A landscape with many valleys, sampled at points; each row gives a point and its height.
From any point a ball rolls to the lowest of the 2 points nearest to it. It stops when none of these is lower. Distance is the straight distance between rows; heights are no part of it.
(90): [-19 -53   0 -36 -27   4  33 -25  -5 -12  -3  15  -4 -20  -3  28 -38  -4
   8  48 -14  12]  h=5.55
(770): [  0  76  17   2  24  17 -23   8 -11  33  29 -13   6   9  32   4  14  -9
 -10 -34  -4 -11]  h=2.70
(811): [  3 -24 -13  -7   7  12  16 -13  29 -33   4  21  -3  19   5 -18  -4  -3
   4  14 -21  10]  h=5.06
(342): [-13  15  -2 -29   4  24  14  -8  11   8  18  22 -10   7  23  -2 -19   0
   3  15 -22   4]  h=6.78
(124): [  1  53   6  -9  32  36  -7  10  22  31  42  12  -3  36  24 -17  22  14
  22 -38 -24   8]  h=2.63
(185): [-23 -11  -7 -32 -12  41   4  11  70  -1  15  32  -3   3  31 -21 -15  29
  43  44  22 -11]  h=8.75
(188): [-15  19  29  13  -6 -28 -17  19 -30  40  -6 -46   3 -32 -26  12  10  15
   1  -9  27  -3]  h=2.77
(546): [-10  31  -7 -21 -13  14   8 -10   4  -2   0  21  -9  -6  47   5 -28 -10
 -23  37  16 -32]  h=7.53
(896): [ -9 -66   6   5 -29 -23   8 -10  14 -36 -31  -6   7 -32 -20   3 -15  -1
   3  56  29  -3]  h=3.18
(503): [  2  -7  -5  22  -4  -6  -7   9  44 -35 -15   4   9  -8   9 -27   4   8
  -1  30  35 -18]  h=8.11
(236): [ -7  20   5  15  -9  -6 -10  15  32  -6 -10  -5   6 -18  21 -16   0  13
  -2  30  49 -30]  h=8.19
(408): [ 25  -5   2  51  14 -29 -16  16  -1 -18 -15 -27  20  -5 -35 -18  32  -1
  -9 -32   6   9]  h=2.79
(726): [-32 -20   3 -32  -2  42   1  12  50  32  24  20  -1   1   1 -13  -6  41
  67  15  -8  18]  h=8.57
(345): [-33  31  31 -16  -6   1  -3  15 -18  66  20 -22   0 -31  -3  23 -13  27
  23   1   5   8]  h=3.52
(897): [ 38  -4 -31  20  28   2   9 -14  -5 -42   5  20   0  46  -3 -20  18 -18
 -21 -52 -48  15]  h=4.72
(495): [-13 -59 -15 -47 -14  30  31 -26  42 -34  16  35 -14  11  12   0 -28   1
  29  40 -26  17]  h=5.94
(537): [ -2  48   8 -18  26  24   4  10 -10  45  45  14  -2  26  18   9   3  20
  17 -49 -39  16]  h=3.04
(389): [ 29  59  -5  21  36  10 -18   6 -24   5  28  -5  15  36  17   1  26 -21
 -20 -86 -34   5]  h=2.87
(881): [ 15   0  -7  -2 -16 -30 -11  -9 -82  12 -39 -12 -10 -10 -22  42 -10 -41
 -46 -14   3  -6]  h=5.67
(175): [ -1  19  22  20   3 -21 -13  21 -23  30   4 -31  11 -18 -25   7  15  17
   3 -24   6   9]  h=2.97
(560): [-11 -25   6  -1 -27 -35  -5  -2 -48  13 -40 -30 -10 -36 -29  24 -10 -12
 -20  29  34 -13]  h=2.47
(668): [-11   2  -7 -34   6  28  23  -8   7  11  27  27 -11  17  13   4 -19   9
  16  -1 -42  19]  h=6.57
(707): [  7   4   7  43  -8 -35 -27  17  -5 -10 -32 -45   8 -27 -23 -16  23  -7
 -23   3  51 -23]  h=3.29
(283): [ 23  -8 -29 -10  17   8  22 -21 -11 -35  14  31 -10  42   9  -3  -4 -21
 -19 -29 -58  20]  h=5.39
(282): [-41   6  30 -21 -21 -12  -2  12 -30  64   1 -32  -6 -49 -16  28 -21  29
  23  17  17   5]  h=3.84
(492): [-14 -35   3 -32 -26  -4  29 -23 -36   3 -10  12  -7 -20  -6  36 -36 -13
  -9  36 -17   9]  h=5.10
(731): [  5 -10 -14  -9 -21   0  18 -13  27 -51 -15  26  -1  -2  31  -5 -22 -16
 -22  52  28 -31]  h=7.91
(705): [ -7  52  -3  -8 -10  -4 -14  -4 -29  14 -12  -4  -7 -13  43  18 -13 -24
 -38  16  35 -44]  h=7.49
(425): [ 16   6 -10  24  -4 -16  -9  -7 -13 -25 -26  -6   5  -8   1  -4   6 -32
 -38   9  17 -19]  h=3.63
(804): [ -3  35   8  14   8   8 -15  13  27   8   6  -5   8  -4  18 -17  11   8
  -2   5  22 -15]  h=8.27
(797): [ 13  11  14  47   4 -32 -29  19 -11   0 -19 -47  14 -19 -33 -14  33  -4
 -14 -20  31  -8]  h=3.09
(262): [ 30 -16 -15  46  32  -9  -6   5  24 -30   1   2  13  35 -27 -35  39  13
  11 -56 -22  22]  h=2.98
(659): [-20  57  31 -15   9  12  -7  17 -20  66  36 -15   2  -8  11  21  -2  22
  18 -24  -9   9]  h=3.22
(305): [  5 -34  12  30 -19 -51 -15  13 -33  -4 -41 -47   5 -33 -59   4  13   0
 -13   3  32   0]  h=2.28
(253): [  4 -66 -19 -34  -6  17  38 -32  24 -46  15  35 -14  30   1   0 -20  -3
  18  13 -48  28]  h=5.60
(290): [ 15   6 -12   9 -15 -21 -13 -12 -44 -10 -40  -9  -5 -12   4  17  -5 -45
 -50  12  28 -30]  h=4.39
(904): [ 10 -41   0  13 -23 -37   0 -10 -41 -19 -47 -18  -3 -24 -36  19  -5 -25
 -28  23  20  -4]  h=1.56
(358): [ 11  47   1   7  40  34 -10  11  34  20  36   8  -3  48  16 -30  37  16
  24 -53 -22   9]  h=2.27
(360): [ 22   5  12  40  30 -16  -6  28 -11  17  24 -11  15  14 -29  -4  30  36
  12 -77 -18  23]  h=3.31
(889): [-11  46   4 -20   8  22   0  -5  -6  24  20  11  -4   2  33   5 -11  -7
 -11   3 -15  -8]  h=7.02
(835): [-22  47  15 -22  13  46  -7  19  45  47  38  11  -3   9  33 -13   3  26
  36   6   8  -7]  h=8.38
(300): [ 31   3  -3  49  36 -12  -8  18   9  -6  14  -9  15  26 -26 -23  41  23
  12 -74 -17  23]  h=3.36
(493): [-17 -62  -5 -46 -21  18  34 -27  23 -28   9  28  -8  -7   4  18 -38   0
  22  45 -25  17]  h=5.91
(549): [ -9  54  -2 -20  -3  13  -5 -10 -20  16   6  10  -6  -2  46  12 -18 -22
 -33  12   2 -29]  h=7.24
(200): [  5 -53 -19   2   7  17   3  -9  65 -48   0  25  -4  35  -3 -42  16  14
  38  11 -10  15]  h=8.97
(520): [ -5 -54 -20 -23  -3  32   9 -10  71 -39  11  33 -11  34  12 -35   3  16
  47  24  -9  11]  h=8.92
(161): [-25 -27   6 -20 -32 -16   9 -12 -20   7 -29  -7  -9 -40   3  26 -32  -5
  -8  57  36 -20]  h=1.52
(428): [ 46  12 -28  38  34  -2  -4  -3  -8 -34   5   4  13  42  -4 -21  30 -19
 -22 -77 -40  13]  h=4.02
(643): [ -4 -50   1   2 -10 -12  14  -5   2 -15 -10   1   8 -13 -26   5 -10   9
  14  22 -12  20]  h=4.59
(4): [ 23 -59  -6  24 -18 -38   9 -11 -33 -38 -40  -9   6 -13 -49  13   3 -22
 -25  11   2  12]  h=2.14
(357): [  9  -1 -30 -33  12  29  26 -23   5 -25  29  39 -22  47  25  -7 -14 -15
  -4 -13 -60  19]  h=5.88
(186): [-28  -8   0 -34  -3  50  -2  16  66  24  25  25  -2   5  19 -22  -2  37
  61  26   6   2]  h=8.65
(402): [-21  27  14 -21  14  33  -1  15  26  48  33   8  -2   4  10  -4   1  32
  41  -5 -15  14]  h=8.45
(603): [ 29  -4 -16  34   6 -14  -9  -8  -6 -42 -25  -4  10   4  -6 -15  16 -35
 -37  -7   2 -10]  h=3.08
(452): [-22  36  25   3  -8 -18 -23  14 -27  42 -10 -42  -4 -34   1  13   2   7
  -9   7  43 -26]  h=3.07
(727): [-21  -2  10 -21   9  30   5  16  29  45  32  14   1   5  -4  -4  -1  43
  57 -12 -19  26]  h=8.49
(27): [ 19  -8  -9  39  27   1 -11   5  41 -29  -3   0  10  24 -15 -41  35   6
  12 -26  -5   9]  h=2.40
(765): [ -7  45  16   6  18  28 -16  21  46  27  25   1   4   9  22 -23  20  22
  24  -4  16  -9]  h=8.33
(453): [  6 -34 -11   9 -14  -5   9  -4  47 -57 -18  19   7  -3  13 -18  -8  -2
  -3  45  31 -17]  h=8.03
(876): [-24 -21   3 -24 -31 -22   7 -15 -49  21 -36 -15 -20 -37  -6  37 -30 -16
 -18  47  36 -22]  h=2.88
(173): [ 11  20  19  29  15 -21 -11  26 -29  27  16 -27  14  -5 -29  10  21  22
   2 -55  -6  16]  h=3.12
(375): [ 19  18 -13   8 -10 -19 -24 -12 -68   3 -36 -14  -5  -5  -3  28  -2 -54
 -57 -17  11 -18]  h=5.17
(716): [  1  -4  -2 -13 -18 -23   3 -13 -74  21 -24  -5  -8 -15 -13  42 -18 -27
 -34   1  -6   0]  h=5.22
(472): [-10 -21   1 -32 -27 -11  20 -25 -63  19 -18   7 -13 -21  -6  48 -35 -23
 -24  27  -8   2]  h=4.45
(353): [-13 -38 -14 -29  -8  37   8  -2  70 -24  13  35  -6  12  19 -25  -9  19
  42  40   4   1]  h=8.85
(254): [ -9  -8  21  20 -16 -45 -19  19 -41  24 -28 -54  -1 -38 -48  12  12   9
  -6  -5  34  -4]  h=2.52
(362): [ -2 -46  -4  -5  -7  -2  15 -12  20 -32  -7  15   4  -3 -11  -3  -9   0
   9  29 -12  13]  h=4.77
(704): [-10  36  -4   1 -20 -20 -14   3 -21  10 -27 -17  -7 -24  30  15 -13 -13
 -31  28  61 -52]  h=7.66
(905): [ 36  36  -7  36  35  -3 -13  11 -23  -4  18  -9  18  30  -1  -5  31 -12
 -19 -84 -32   9]  h=3.28
(447): [ 37 -43 -19   9  -9 -21  18 -27 -35 -50 -29  12   3  11 -25  16  -4 -45
 -43   1 -24   9]  h=2.96
(701): [ 33 -65 -12  19 -12 -32  21 -17 -36 -46 -32   5   6   0 -44  19  -1 -22
 -27  -1 -20  20]  h=2.44
(506): [ 13  73   9  11  31  15 -23   7 -17  20  27 -13  12  23  28   2  20 -20
 -18 -58 -17  -6]  h=2.37
(269): [-16 -24  12  -6 -12 -13  10   4 -13  15  -3  -6   5 -26 -24  14 -13  17
  17  14  -7  19]  h=4.37
(669): [  8  15  -3  14  30  27 -11  10  51   5  21  10   1  41   3 -39  38  23
  35 -33 -10  12]  h=2.30
(405): [ -2  20 -15 -17 -25   1  13 -11   6 -26 -15  25  -7  -8  46   7 -30 -17
 -28  47  31 -40]  h=7.73
(206): [ 29 -14  -8  46  10 -24 -11   2  -4 -33 -22 -15  16   0 -29 -18  25 -16
 -23 -18   1   5]  h=2.43
(469): [  8 -48 -23 -20   4  16  28 -25  31 -51  10  34 -14  37   5 -17  -6  -9
  11  10 -38  22]  h=5.38
(821): [-21 -47   9  -5 -32 -21   6  -5   4 -12 -27 -11   0 -40 -11  10 -21   6
   7  57  36  -9]  h=2.72
(929): [-12  77  33   1  18  11 -24  17 -13  52  32 -27   8  -4  23  10  13   5
   4 -27  11 -11]  h=2.95
(247): [-24 -21  25  -5 -21 -27   4  16 -32  42  -5 -28   4 -43 -38  26 -13  32
  23   5   7  18]  h=4.13
(522): [ -2  15 -21 -42  15  39  25 -15   8   4  41  39 -26  45  30  -5 -16  -1
  11 -17 -58  19]  h=6.25
(112): [ 10   8   1  31  26   9 -18  16  56 -11   7   0   9  20  -2 -42  36  17
  23 -15  11   3]  h=2.80
(280): [-24  51  20  -5  -8  -1 -17  12  -5  39   3 -19  -5 -27  29   8  -9   9
  -6  20  41 -32]  h=3.45

Call two points neighbours if one is among the 2 nearest of the other. Go from one point of each pair to the other, from neighbour to neighbour, staying as low as possible. Name the highest point that can't be avoided.
(904) / (358) | (300)
(472) / (161) | (881)
(188) / (206) | (707)
(904) / (161) | (876)
(27) / (506) | (659)
(358) / (27) | (112)
